Points, in no order, along strands that fork and pass close to each other.
Two points are linked if the straight distance between their rows is under 65.1. Some points are linked to none.
bib: -16; -10; 15; 9; 0; 8; -25; -1; 2; 26; 55; 2; -1; -8; -3; -5; 4; 3; -15; 9; -14; 4; -25; 3; 14; 15; -12; -17; -15; 39
Faf: -27; -29; -17; -3; 21; 3; 12; -10; -37; -32; -33; -13; 3; -14; 25; 18; 10; -15; 4; -28; -10; 20; -8; 1; 11; -6; -6; -6; 16; -14
kavi: 6; -9; -21; 15; -5; 27; -5; -4; -4; -20; -25; 6; 5; 10; 16; 9; 3; -21; 11; 27; -23; -29; 11; 4; -9; 4; -22; 18; -9; -8
Bevus: -11; 13; 17; -17; 31; -6; 29; 5; 9; 7; 20; 5; -8; 3; 5; 16; -4; -8; -4; 9; 23; 30; 6; -1; -31; -1; 14; -11; 19; 10
nivag: 8; -3; -1; 3; -5; -8; -16; 3; 3; 17; 43; 32; 4; 24; -17; -5; 8; -25; -2; 42; -16; -31; -3; -29; -2; 12; -4; -4; -21; 25
damub: 26; 21; -9; 20; 13; 28; -17; 16; 21; 17; 19; -1; -10; 15; -8; -6; 1; 28; -3; 5; -5; -38; 4; 1; -33; 5; -21; 20; -15; 11
Gav: -8; -23; 12; 11; -7; -2; -26; 14; 2; -2; -36; -40; -13; -17; 19; -8; -12; 0; 12; -13; 3; 4; 1; 8; 8; 22; -4; -24; -7; -6
Guba: -19; -29; 18; 21; -17; 7; -45; -1; -14; 18; 7; -35; -11; -20; 6; -14; -9; 17; 2; 1; -10; 12; -14; 8; 40; 17; -7; -22; -19; 26
lepa: 7; 11; 15; -15; 13; 40; 4; -26; 7; -9; 12; -5; -16; -19; 17; 6; -3; 27; 3; -15; 0; 9; -10; 26; -4; 7; -5; 3; 5; 2
rovaf: 6; -13; -28; 19; 2; -4; -15; 28; -14; 2; -2; 10; 36; 25; 4; 11; 19; -26; -27; 40; -22; -27; 16; 2; -1; 15; -17; 17; -1; 14
Savot: 25; -6; -33; 22; 1; 5; -20; 26; -9; 4; 2; 0; 46; 12; -15; 14; 23; 4; -38; 28; -17; -33; 14; 10; 8; 14; -22; 17; -3; 20
Pami: 24; 18; 15; -28; -42; -22; -12; 2; 24; -18; -23; 16; 11; 15; -1; -7; -26; -6; -12; 22; 16; -9; 22; -4; 0; -4; 15; 12; 12; -14
kiguf: 15; 13; 3; -22; 4; 47; 11; -34; 14; -30; 7; 19; 0; -21; 17; 16; -3; 28; -2; -16; -1; 6; -5; 27; -10; -2; -1; 24; 16; -19
muva: -19; 0; -4; 0; 8; -45; 33; -2; -7; 20; 16; 12; -6; 14; -18; -5; 4; -30; 13; -7; 9; 16; -5; -22; 5; -17; 23; -27; -7; 4
pori: -31; -6; 9; 13; 30; -3; 5; 18; -26; 16; -1; -18; 20; -36; 14; -2; 9; 19; -23; -32; -6; 38; -4; 10; 21; -3; 3; -9; 25; 0
sufat: 0; -15; 9; -14; -25; -18; -20; -26; -15; -17; 8; 11; 9; -4; 7; 10; 8; -28; -5; 31; -18; -2; -7; 10; 36; -2; -4; -2; -9; 22
Nuza: 14; -19; -15; 28; -19; -11; -46; 25; 4; 9; -41; -9; 1; 17; -10; -26; -7; 5; 19; 16; -6; -42; 9; -12; -6; 6; -10; 0; -26; -6
tabo: 39; 17; -16; 23; 13; 27; -24; 14; 21; 8; 8; -4; 7; 11; -10; -6; 14; 22; -23; 8; -14; -43; 18; 17; -7; 6; -25; 32; -12; 5
lutu: -18; -20; -30; 1; 23; -8; 26; -13; -33; -23; -37; 0; 24; -13; 10; 12; 6; -1; 7; -38; -10; 9; 3; -5; 2; -11; 1; 16; 24; -30
mame: -10; -14; 7; 2; -6; -15; -12; -11; -23; 1; 26; 8; 12; -3; 10; 16; 18; -20; -9; 14; -20; 15; -13; 10; 27; 1; -6; -3; 1; 26
beb: -2; -5; 8; -1; -1; -25; -1; 30; 1; 16; -14; -11; 6; 11; 6; -9; 0; -12; -6; 13; 6; 4; 12; -13; -13; 7; 6; -7; 10; 7
vivem: -11; -3; 8; 12; 18; 1; 1; 1; -5; 9; 13; -4; -26; 18; -1; 2; -2; -32; 23; 19; 2; -6; -1; -17; -18; 14; -5; -15; -22; 12
mip: -12; -12; 16; -9; -4; -4; -7; -17; -6; -6; 16; -6; -2; -11; 17; 14; 2; -6; 4; 9; -1; 20; -15; 18; 16; 8; -2; -4; 8; 11
tad: 26; 13; -9; -13; -17; -3; -17; -7; 7; 6; 39; 33; 24; 24; -29; -6; -8; -6; -14; 23; -21; -51; -2; -25; 6; -9; 3; 26; -18; 15
libom: 11; -18; -20; 14; -13; -5; -18; 20; -13; -23; -31; 4; 34; 11; 13; 9; 13; -26; -30; 35; -27; -25; 18; 9; 12; 5; -15; 10; 11; 4
Zibud: -5; -2; -27; -3; 7; -22; 33; -14; -22; -13; -23; 11; 22; 10; -5; 5; 4; 1; 7; -21; 10; 3; 8; -5; -2; -19; 10; 18; 17; -22
dasu: 21; 7; -9; -6; -23; -23; -9; -14; -6; -15; 14; 26; 39; 12; -9; -2; 3; -2; -14; 12; -12; -10; 5; -4; 16; -17; 3; 23; 12; 2
debin: -4; 0; 23; -13; -28; -14; 7; -18; 0; 0; -7; -17; -12; -16; -8; -29; -15; 17; 13; -29; 13; 22; -17; -3; 13; -21; 16; -21; -6; -13
meban: 17; 6; 4; -2; 15; 22; -5; 26; 29; -3; -26; -22; -24; 8; 21; 9; 5; -9; 10; 13; 10; -16; 17; 11; -35; 25; -14; -3; 2; 1
zas: 20; -9; -11; -2; -20; 12; -16; 16; -8; -20; -29; -3; 16; 11; 18; 17; 1; -20; -11; 43; -17; -37; 23; 11; 5; 6; -19; 14; -2; -4
sebil: 6; 14; -11; 17; -7; -20; 8; 14; 14; 28; 17; 18; -4; 22; -30; -28; -11; 7; 13; 0; 4; -17; 5; -31; -24; -14; 6; -4; -19; -1
kosir: 11; 23; 7; -14; -2; -2; 13; 2; 16; 7; -11; -4; -2; -3; -3; -15; -11; 20; -1; -17; 19; 12; 4; 0; -15; -13; 17; 4; 19; -18
sesem: -1; 6; 4; 0; 20; 28; 2; -8; 0; 3; 7; -7; 5; -26; 13; 0; 11; 28; -13; -24; -3; 12; -2; 26; 7; 9; -9; 13; 18; -1
sigo: -4; 3; 3; 16; 18; -8; -2; 6; -4; 32; 48; 13; -4; 20; -16; -3; 9; -11; 0; 20; -11; -20; -14; -24; -16; 10; -7; -11; -28; 30
nok: 7; -2; 15; -2; -4; -5; 4; 16; 19; -1; -23; -9; -39; 24; 2; -1; -13; -13; 34; 10; 21; -4; 16; -22; -36; 11; 12; -19; -13; -12
mapo: -14; 2; 7; 2; 11; 6; -1; 5; -5; 9; 22; 6; 28; -31; 13; 2; 15; 18; -26; -29; -4; 26; 0; 31; 18; 2; 6; 2; 30; 1
vuzo: -3; -6; 3; 1; -27; -19; -16; -19; -9; -4; -23; -12; 1; -21; -13; -27; -5; 16; 19; -30; 5; 11; -25; 4; 31; -11; 21; -12; -16; -20
dugo: 4; 7; 11; -24; -10; -5; 18; -10; 16; -1; 18; 20; -44; 31; -14; 19; -4; -35; 26; 32; 11; 0; 14; -16; -7; 6; 13; -27; -13; 3
rog: 11; 18; -13; 18; 13; 17; -4; 15; 16; 25; -18; -20; -7; -13; -7; -25; -8; 45; 4; -33; -2; -17; 1; 11; -22; -13; -7; 17; -2; -20
kibu: -4; -9; -14; 0; 24; 7; -1; 26; -8; -14; -11; 8; 31; -7; 22; 30; 20; -13; -30; 19; -4; 7; 22; 18; -4; 19; -4; 14; 33; -5
saveg: -13; -11; 26; -18; 9; -13; 9; 22; 11; -14; -16; -16; -14; -2; 28; 15; -1; -30; 5; -7; 17; 23; 17; 0; -16; 16; 6; -27; 22; -12
fefa: -6; -10; -2; -16; -30; -15; 29; -30; -4; -28; -31; 7; -30; 14; -14; 2; -7; -11; 36; -20; 17; 4; -10; -7; 22; -15; 12; -10; -17; -25
Soke: -15; -12; -11; 21; 20; -10; 16; -13; -15; 18; 12; -1; -8; 8; -9; -16; 6; -4; 15; -9; -11; -3; -16; -15; -9; -7; -2; -5; -20; 8
varu: -10; -3; -16; 24; 28; -11; 19; 1; -16; 23; 5; -4; 16; -9; -10; -16; 6; 15; 5; -30; -5; 5; -8; -8; -13; -17; 7; 11; 6; -2
Supez: -5; 13; -7; 10; 48; 33; 16; 10; 0; 17; 25; 7; 0; -3; 13; 21; 14; 9; -13; -2; -6; 6; 8; 10; -33; 15; -17; 14; 11; 8
nasup: -24; 6; 26; -19; 22; 5; 9; 18; 7; 3; -7; -21; -6; -32; 34; 10; 3; 2; -18; -23; 16; 38; 13; 16; -6; 8; 9; -15; 45; -10
gitar: 3; -6; 7; -12; 7; 25; -20; 14; 9; -19; -33; -35; -5; -31; 26; 1; -2; 17; -12; -18; 7; 5; 5; 20; 8; 21; -6; -13; 21; -19
Vudi: 19; -6; -6; 13; -22; 11; -41; 15; 10; -1; -14; 0; 1; 10; -13; -11; -3; -1; 6; 28; -15; -39; 9; -2; 4; 9; -14; 13; -30; 5
kef: -1; -2; 4; 4; 0; 26; -5; -43; -12; -12; 47; 26; -18; 7; 0; 19; -1; -18; 18; 15; -20; -10; -23; -1; 17; 6; -11; 3; -23; 26
Nog: 14; 1; -20; 21; 13; 34; -9; -7; 7; 2; -11; -6; -5; -10; -1; 0; -1; 31; 10; -18; -17; -36; 0; 18; -9; -3; -29; 33; -10; -2
gedo: 12; 24; -1; 21; 6; -25; 4; 33; 17; 36; 2; 7; 10; 6; -24; -33; -10; 16; -10; 6; 11; -16; 7; -20; -35; -12; 6; -6; -9; 2
Biz: -15; -8; 17; -21; 11; 0; 18; -13; 2; -13; 3; -1; -19; 1; 21; 23; 3; -25; 10; 13; 4; 15; 2; 6; -6; 7; -5; -13; 2; 15
Malef: 14; -6; -17; 12; -1; 19; -20; -17; 0; -7; -7; 3; 14; -4; 3; 0; 1; 4; 3; 1; -16; -28; -4; 12; 3; 0; -17; 27; -12; 1
lik: -25; -2; 7; -18; 17; 19; 50; -20; 3; -26; -18; -2; -35; 1; 11; 27; 0; -5; 28; -24; 24; 26; -9; -7; -22; -3; -6; -8; 10; -14
Sotor: 11; 1; -23; 17; 2; -8; -23; 27; -11; 14; -5; -11; 47; -28; -19; -17; 11; 31; -44; -19; -10; -1; 9; 17; 26; -5; -4; 13; 15; -3
kosul: -14; -17; 7; 21; 27; 22; -14; -3; -5; 14; 38; -13; -4; -7; 11; 17; 14; 1; -13; 14; -17; 5; -16; 14; 6; 18; -20; -8; -9; 42
nid: -9; -1; 5; 9; 38; 28; -3; 20; -3; 13; 33; -10; 5; -12; 16; 21; 20; 5; -28; 10; -9; 17; 8; 19; -6; 26; -21; 2; 14; 32
vuluz: 18; 8; -22; 25; -14; -8; -13; 3; -7; 16; -4; -3; 35; -17; -23; -34; -3; 35; -16; -25; -8; -19; -16; 4; 7; -15; -2; 16; -12; 6
kivak: 20; 19; 22; -32; -48; -27; -13; 2; 29; -9; -8; 13; -8; 19; -13; -14; -15; -8; 5; 26; 22; 6; 17; -19; 10; -3; 27; -11; -10; -10
mosi: -15; 1; 14; -16; 27; -2; 30; 7; -10; -9; 12; 11; -10; 10; 22; 33; 7; -30; -1; 10; 14; 29; 5; 4; -19; 2; 2; -6; 24; 6
zezop: 8; -9; 27; -21; -52; -16; -38; -26; -4; -15; 3; 6; 5; 5; -1; 0; -8; -25; 2; 34; -5; -10; -2; 1; 43; 10; 6; -16; -14; 7
baza: 17; -3; -2; 20; -30; -37; -38; 34; -2; 15; -10; -7; 25; 2; -20; -22; -5; 12; -26; 19; 2; -12; -3; -15; 10; 6; -2; -10; -15; 16
zibu: 9; 12; 7; -5; -9; -7; 13; 0; 25; 2; 0; 14; -38; 37; -15; 2; -11; -23; 32; 13; 21; -3; 12; -25; -22; -3; 18; -17; -17; -10
Mokov: -33; -10; 17; 10; 22; 8; -11; 28; -4; 20; 2; -44; -3; -43; 26; -7; 8; 14; -20; -22; 1; 50; -3; 21; 17; 9; -3; -24; 26; -1
sipo: -13; 1; -26; 26; 48; 5; 18; -3; -24; 11; 10; 4; 24; -15; 5; 1; 22; 21; -2; -36; -14; 20; -11; 9; -15; -3; -2; 21; 14; 0
zikup: 12; 6; -8; -26; -15; 36; 5; -39; -6; -52; 0; 30; 15; -12; 20; 25; -5; 7; -3; -3; -6; 4; -10; 25; 16; -7; -12; 27; 16; -15
tikof: -14; -4; -9; -12; 33; 22; 24; -20; -10; -24; 2; 15; -4; -8; 20; 28; 7; -3; 6; -11; -2; 19; -10; 9; -23; 7; -5; 12; 17; -4
Kubot: -1; -4; 0; -5; 10; -13; -2; 22; -9; 4; -8; -4; 25; -4; 7; 5; 9; -14; -23; 4; 2; 6; 15; 6; -3; 4; 5; 2; 32; 5
zug: 2; 2; -19; 19; 20; 1; -7; 24; -16; 11; -1; 5; 45; -22; -4; 8; 26; 26; -48; -20; -8; 12; 16; 23; 12; 9; 4; 24; 28; -9
vuke: -23; -8; 12; 5; 2; -6; -9; -7; -15; 25; 23; -16; -3; -37; 4; -18; 3; 13; 5; -32; -2; 31; -28; 3; 22; -12; 8; -24; -5; 13
Bufas: 7; 14; -11; 25; -14; -40; -14; 53; 4; 29; -14; -1; 18; -2; -24; -45; -15; 14; -11; -1; 14; -11; 0; -20; -20; -9; -1; -11; -12; 1
Gisus: 22; 2; -17; 9; -4; -6; -17; 4; -10; 2; -3; 13; 46; -7; -15; -22; 4; 29; -20; -13; -9; -13; -6; 16; 21; -12; 0; 34; 6; 2
Bepa: 0; 3; -18; -13; -5; 1; 36; -13; 2; -20; -37; 0; -14; 31; -6; 16; -15; -15; 26; -5; 15; 0; 16; -16; -21; -16; 19; 12; 7; -27
zomez: 1; -10; -13; -5; -12; 41; 14; -19; -7; -44; -28; 18; -7; 16; 18; 20; 0; -25; 25; 21; -17; -17; 0; 1; -12; -6; -21; 23; -10; -23
Zode: -3; 4; 8; -17; -36; -19; 24; -30; 1; -11; -13; 6; -13; -2; -19; -13; -14; 4; 20; -15; 18; 11; -17; -3; 21; -27; 21; -5; -4; -19
rirum: 2; 15; 24; 2; 17; 23; -4; -14; 16; 22; 38; -13; -21; -20; 9; -8; 1; 26; 2; -11; -6; 11; -19; 19; -7; 5; -6; -7; -6; 15
Bak: 4; -13; -33; 43; 11; 1; -18; 24; -16; 34; 0; -12; 35; -12; -27; -19; 8; 38; -24; -21; -15; -10; -13; -2; 11; -6; -19; 13; -13; 9
luguv: -23; 3; 5; 5; 0; -16; 10; -25; -25; 14; 36; 3; 10; -18; -6; -9; 11; 0; 4; -21; -1; 29; -25; 0; 23; -23; 11; -10; -3; 10
dule: -21; -6; 8; -10; 5; -3; 30; -21; 3; -13; -10; -16; -32; -16; 6; 1; -3; 1; 32; -34; 18; 23; -20; 0; -2; -4; 4; -14; -2; -15
Zet: 21; 11; -13; 7; -4; 21; -17; 7; 17; -2; -32; -20; -6; -11; -1; -9; -3; 35; 4; -18; 2; -29; 4; 18; -5; 2; -10; 23; 2; -22
Manis: -15; 19; 19; -33; 11; -15; 46; -7; 21; -3; 23; 9; -31; 19; -4; 20; -5; -12; 10; 8; 29; 41; -2; -7; -15; -12; 20; -20; 16; 6
gosuz: 1; 22; 27; -19; 1; -2; 4; 12; 23; 17; 12; -14; -5; -20; 12; -8; -6; 20; -12; -7; 14; 22; 3; 12; -7; -10; 15; -12; 24; -2
muko: -16; -22; -36; 48; 8; 2; -20; 33; -22; 29; -15; -33; 20; -6; -12; -11; 1; 35; -13; -7; -14; -12; -7; -12; 11; 1; -24; -1; -14; 21
mis: -5; 20; 10; -10; -24; -37; 35; -3; 21; 9; -7; 11; -30; 18; -25; -9; -18; -17; 16; -6; 33; 16; 11; -28; 5; -23; 31; -33; -11; -12
vevaf: -3; -4; -16; 16; -4; -14; 4; -8; -4; 18; 1; 7; -9; 20; -29; -23; -5; -7; 28; 0; -6; -17; -4; -30; -2; -11; 3; 0; -24; -12
rupop: -5; 15; -21; 18; 24; 12; 22; 2; 3; 24; -8; -5; 4; -13; -11; -24; -7; 42; 15; -37; -4; -4; -8; 2; -24; -23; 5; 23; 3; -13
Bape: 7; -13; -18; 3; 12; 1; -7; 29; -21; -19; -35; 6; 43; 0; 19; 20; 20; -17; -37; 24; -22; -9; 28; 11; 12; 12; -5; 16; 27; -9
tavo: -3; -5; -3; 6; 7; 1; -2; 0; 1; -1; 15; 20; -10; 32; 0; 15; 4; -37; 9; 45; -16; -24; 4; -16; -9; 15; -5; -3; -15; 20
dila: 23; 2; -26; 26; 6; 25; -35; 23; 11; 10; 23; -6; 24; 5; -23; 12; 21; 16; -38; 22; -20; -39; 2; 15; -1; 14; -34; 19; -2; 22
vekun: -1; 3; 19; -19; -13; -9; 2; -27; 6; 0; 45; 28; -27; 20; -15; 13; -2; -34; 21; 32; -4; -7; -3; -22; 15; -3; 9; -22; -17; 22
Loruf: -7; -10; -22; -9; -6; 22; 29; -42; -15; -40; -24; 17; -21; 8; 1; 21; -4; -15; 38; -1; -4; -6; -9; -9; -5; -6; -15; 18; -19; -19
zazu: -7; 6; -7; -3; 51; 40; 34; 2; -9; -12; 2; 10; -5; -10; 22; 37; 16; 7; -6; -9; -3; 16; 6; 10; -32; 22; -12; 14; 23; -7
Mude: -15; -9; 23; -29; 12; 17; 24; 0; 10; -31; -15; -11; -27; -4; 25; 28; -4; -20; 10; -14; 34; 26; 6; 1; -25; 6; 1; -20; 19; -14
pel: 11; -2; 6; -10; -5; 11; 2; 11; 16; -18; -35; -13; -23; 17; 16; 6; -8; -17; 16; 8; 9; -17; 22; -3; -24; 6; 2; 1; 6; -16
Rap: 15; 15; 25; -31; -40; -3; -9; -25; 31; -4; 7; 1; -18; 5; -5; -6; -25; 3; 19; 10; 18; 4; 2; -3; 15; -6; 22; -11; -6; -13
tid: -10; -10; -16; -16; -5; 18; 39; -28; -2; -40; -37; 11; -35; 25; -2; 22; -7; -22; 33; -9; 15; -1; 2; -13; -19; -13; 2; 3; -16; -27
zum: -26; -12; -7; -11; 30; 4; 31; -11; -24; -29; -13; -3; -7; -17; 28; 31; 15; -14; 8; -13; 0; 33; 0; 0; 1; 3; -9; -3; 20; -6
ginet: 9; -10; 10; 4; -4; -13; -19; 21; 2; 1; -31; -24; -6; -1; 7; -19; -6; -5; 2; 7; 3; -11; 10; 0; 4; 16; -3; -7; -6; -2
metu: 1; 24; -6; -12; -5; -18; 49; -14; 20; 12; 14; 21; -27; 39; -27; 0; -16; -15; 12; -6; 34; 14; 13; -21; -8; -27; 24; -12; -6; -8
fuva: -14; -29; 10; 21; -10; 26; -33; 3; 0; 18; -25; -44; -18; -25; 12; -17; -10; 12; 7; -10; -2; 5; -4; 7; 25; 22; -14; -26; -21; 4
safo: 1; 26; 14; -25; -11; -1; 43; -23; 23; -3; 16; 14; -37; 29; -7; 21; -18; -12; 12; -3; 26; 22; 2; -16; -5; -9; 21; -11; 1; 3
lun: -5; 12; 23; -5; 4; 4; 0; -2; 6; 19; 19; -19; -6; -30; 3; -25; 1; 28; -10; -23; 6; 25; -16; 17; 6; -4; 9; -20; 6; 4
fepu: 17; 20; 5; -11; -26; -17; -15; 0; 2; 1; 35; 31; 22; 16; -19; -3; 0; 1; -26; 25; -14; -23; 0; -17; 11; -7; 8; 14; 2; 15
namo: -6; -6; 19; -7; -14; -2; -14; -27; -5; 2; 44; 15; -13; 7; -3; 5; 4; -20; 9; 24; -9; -8; -18; -3; 18; 8; 4; -21; -23; 24
Ven: 30; 13; 3; -15; -39; -12; -20; 0; 11; -14; -8; 13; 3; 20; -19; -16; -16; 0; 4; 22; -5; -29; 9; -6; 3; -4; 5; 16; -12; -8
Mov: -15; -5; -24; 27; 35; -1; 14; 15; -26; 9; -10; 2; 43; -22; 0; 2; 19; 23; -28; -39; -11; 8; 7; 15; 2; -1; 4; 22; 19; -18
nudo: -8; -13; 20; 10; -3; -1; -21; -11; -3; 12; 12; -18; -23; -11; 5; -6; -4; -6; 13; 3; -4; 13; -13; 6; 15; 15; -2; -20; -16; 19
gufa: -4; 10; 18; 7; 10; 5; -16; 10; 7; 35; 72; 5; -2; 6; -12; -3; 4; 1; -27; 21; -11; -11; -20; -22; 3; 9; -8; -11; -12; 41
Todem: 7; 4; -20; -8; -21; -42; 25; -9; -5; -16; -26; 21; 20; 22; -17; -3; -11; -3; -1; -6; 11; -2; 15; -22; 1; -32; 22; 19; 12; -20
gete: 1; 7; -2; -20; -4; -3; 29; 0; 17; -11; -24; -9; -9; 16; 1; -2; -21; 3; 11; -15; 35; 10; 9; -7; -18; -14; 27; 6; 18; -30
Biris: 28; 4; 4; -6; -31; 15; -29; 0; 22; -21; -26; -3; -14; 16; 1; -7; -11; -1; 13; 29; -2; -35; 10; 9; -11; 5; -11; 21; -14; -10
Zubo: -16; -19; -2; -8; -6; -4; 17; -35; -8; -22; -19; -4; -29; -12; -7; 1; -2; -6; 40; -32; 4; 12; -22; -2; 23; -13; 1; -14; -18; -20
redek: 8; -2; 3; -16; -9; 12; 0; -13; 3; -21; -16; 2; -4; 2; 13; 9; -6; -1; 2; 2; 2; -7; 13; 8; -10; 6; -3; 9; 7; -15
Sis: 9; 0; -13; 29; -28; -41; -42; 47; 0; 21; -17; -13; 24; -24; -33; -51; -22; 26; -30; 4; 5; -2; -15; -18; -1; 2; 2; -10; -18; 1
sikiv: 22; 15; 5; -11; -16; 18; -29; -23; 3; -11; 37; 26; 6; 22; -15; 0; -12; -6; -2; 38; -23; -47; -1; -12; 11; 9; 4; 25; -24; 17
ridi: -25; -6; 29; -18; 15; 9; -12; 12; -4; 2; 12; -16; -6; -42; 35; 3; 9; 6; -17; -16; 3; 44; 2; 32; 16; 15; -6; -20; 25; 4
sar: -9; -2; 19; 0; 8; -1; 7; -8; 5; 22; 26; -6; -29; 2; -6; -8; 3; -13; 22; 8; 3; 13; -12; -11; -5; 10; 4; -28; -16; 12
kivu: -17; -6; 30; -7; 4; -24; -2; 34; 1; 14; -16; -22; -13; 2; 19; -3; 4; -26; -2; 2; 13; 21; 13; -11; -7; 13; 15; -27; 5; -3
Supem: 9; 17; 15; -32; -29; -21; 1; -31; 14; -11; 11; 14; -2; -1; -4; -6; -9; 5; 7; -6; 14; 20; -12; 7; 19; -19; 22; -6; 7; -5
fup: 13; 3; -15; -9; -33; -48; 6; -3; -20; -2; -2; 26; 43; 19; -20; -8; 2; -11; -5; 8; 1; -9; 4; -15; 18; -24; 13; 20; 9; -5

Follow the links from the first point to the second, and from the first to the third. Name the last point that the two ways share.
rupop; Rap; Mokov => kavi
kivu; Bufas; lepa => kavi
rog; mame; vuzo => beb
Gav; Manis; kosul => nudo
vuzo; kavi; Biz => beb
baza; damub; lik => libom
dila; bib; mame => nudo

A fork is a point with three links, a tip a point with one. Leave the first point through the second and follow the links. Name the first fork or tip that comes.
tad; fepu => nudo
sar; vivem => sikiv
Nuza; Vudi => Zode
muko; Bak => varu
Zode; Supem => Nuza

A fork is a point with three links. Follow the links from the first point to the second and name the forks in between, in order.
rog; Ven => kavi libom beb Zode
Bepa; dule => kavi libom beb
Savot; mame => libom beb nudo mip
sufat; sebil => mip nudo beb libom kavi varu
zezop; mis => mip
Mokov; vevaf => lepa lun kavi varu
Bufas; Sotor => varu
gosuz; nivag => kavi libom beb nudo
kosul; mame => nudo mip

Name the points in between on the shortest way along the links from the first point to the second, in order.
Ven; Guba => Pami kivak Rap Supem Zode fefa Zubo dule lik Mude saveg kivu beb ginet Gav fuva
zazu; damub => Supez nid kosul bib gufa sigo nivag tavo vivem sar nudo Guba fuva Gav ginet beb Kubot kibu Bape libom rovaf Savot dila tabo
mapo; zomez => sesem lepa rirum lun gosuz kosir gete Bepa tid Loruf
tid; Gisus => Loruf zomez kavi Malef Nog Zet rog rupop varu sipo Mov zug Sotor
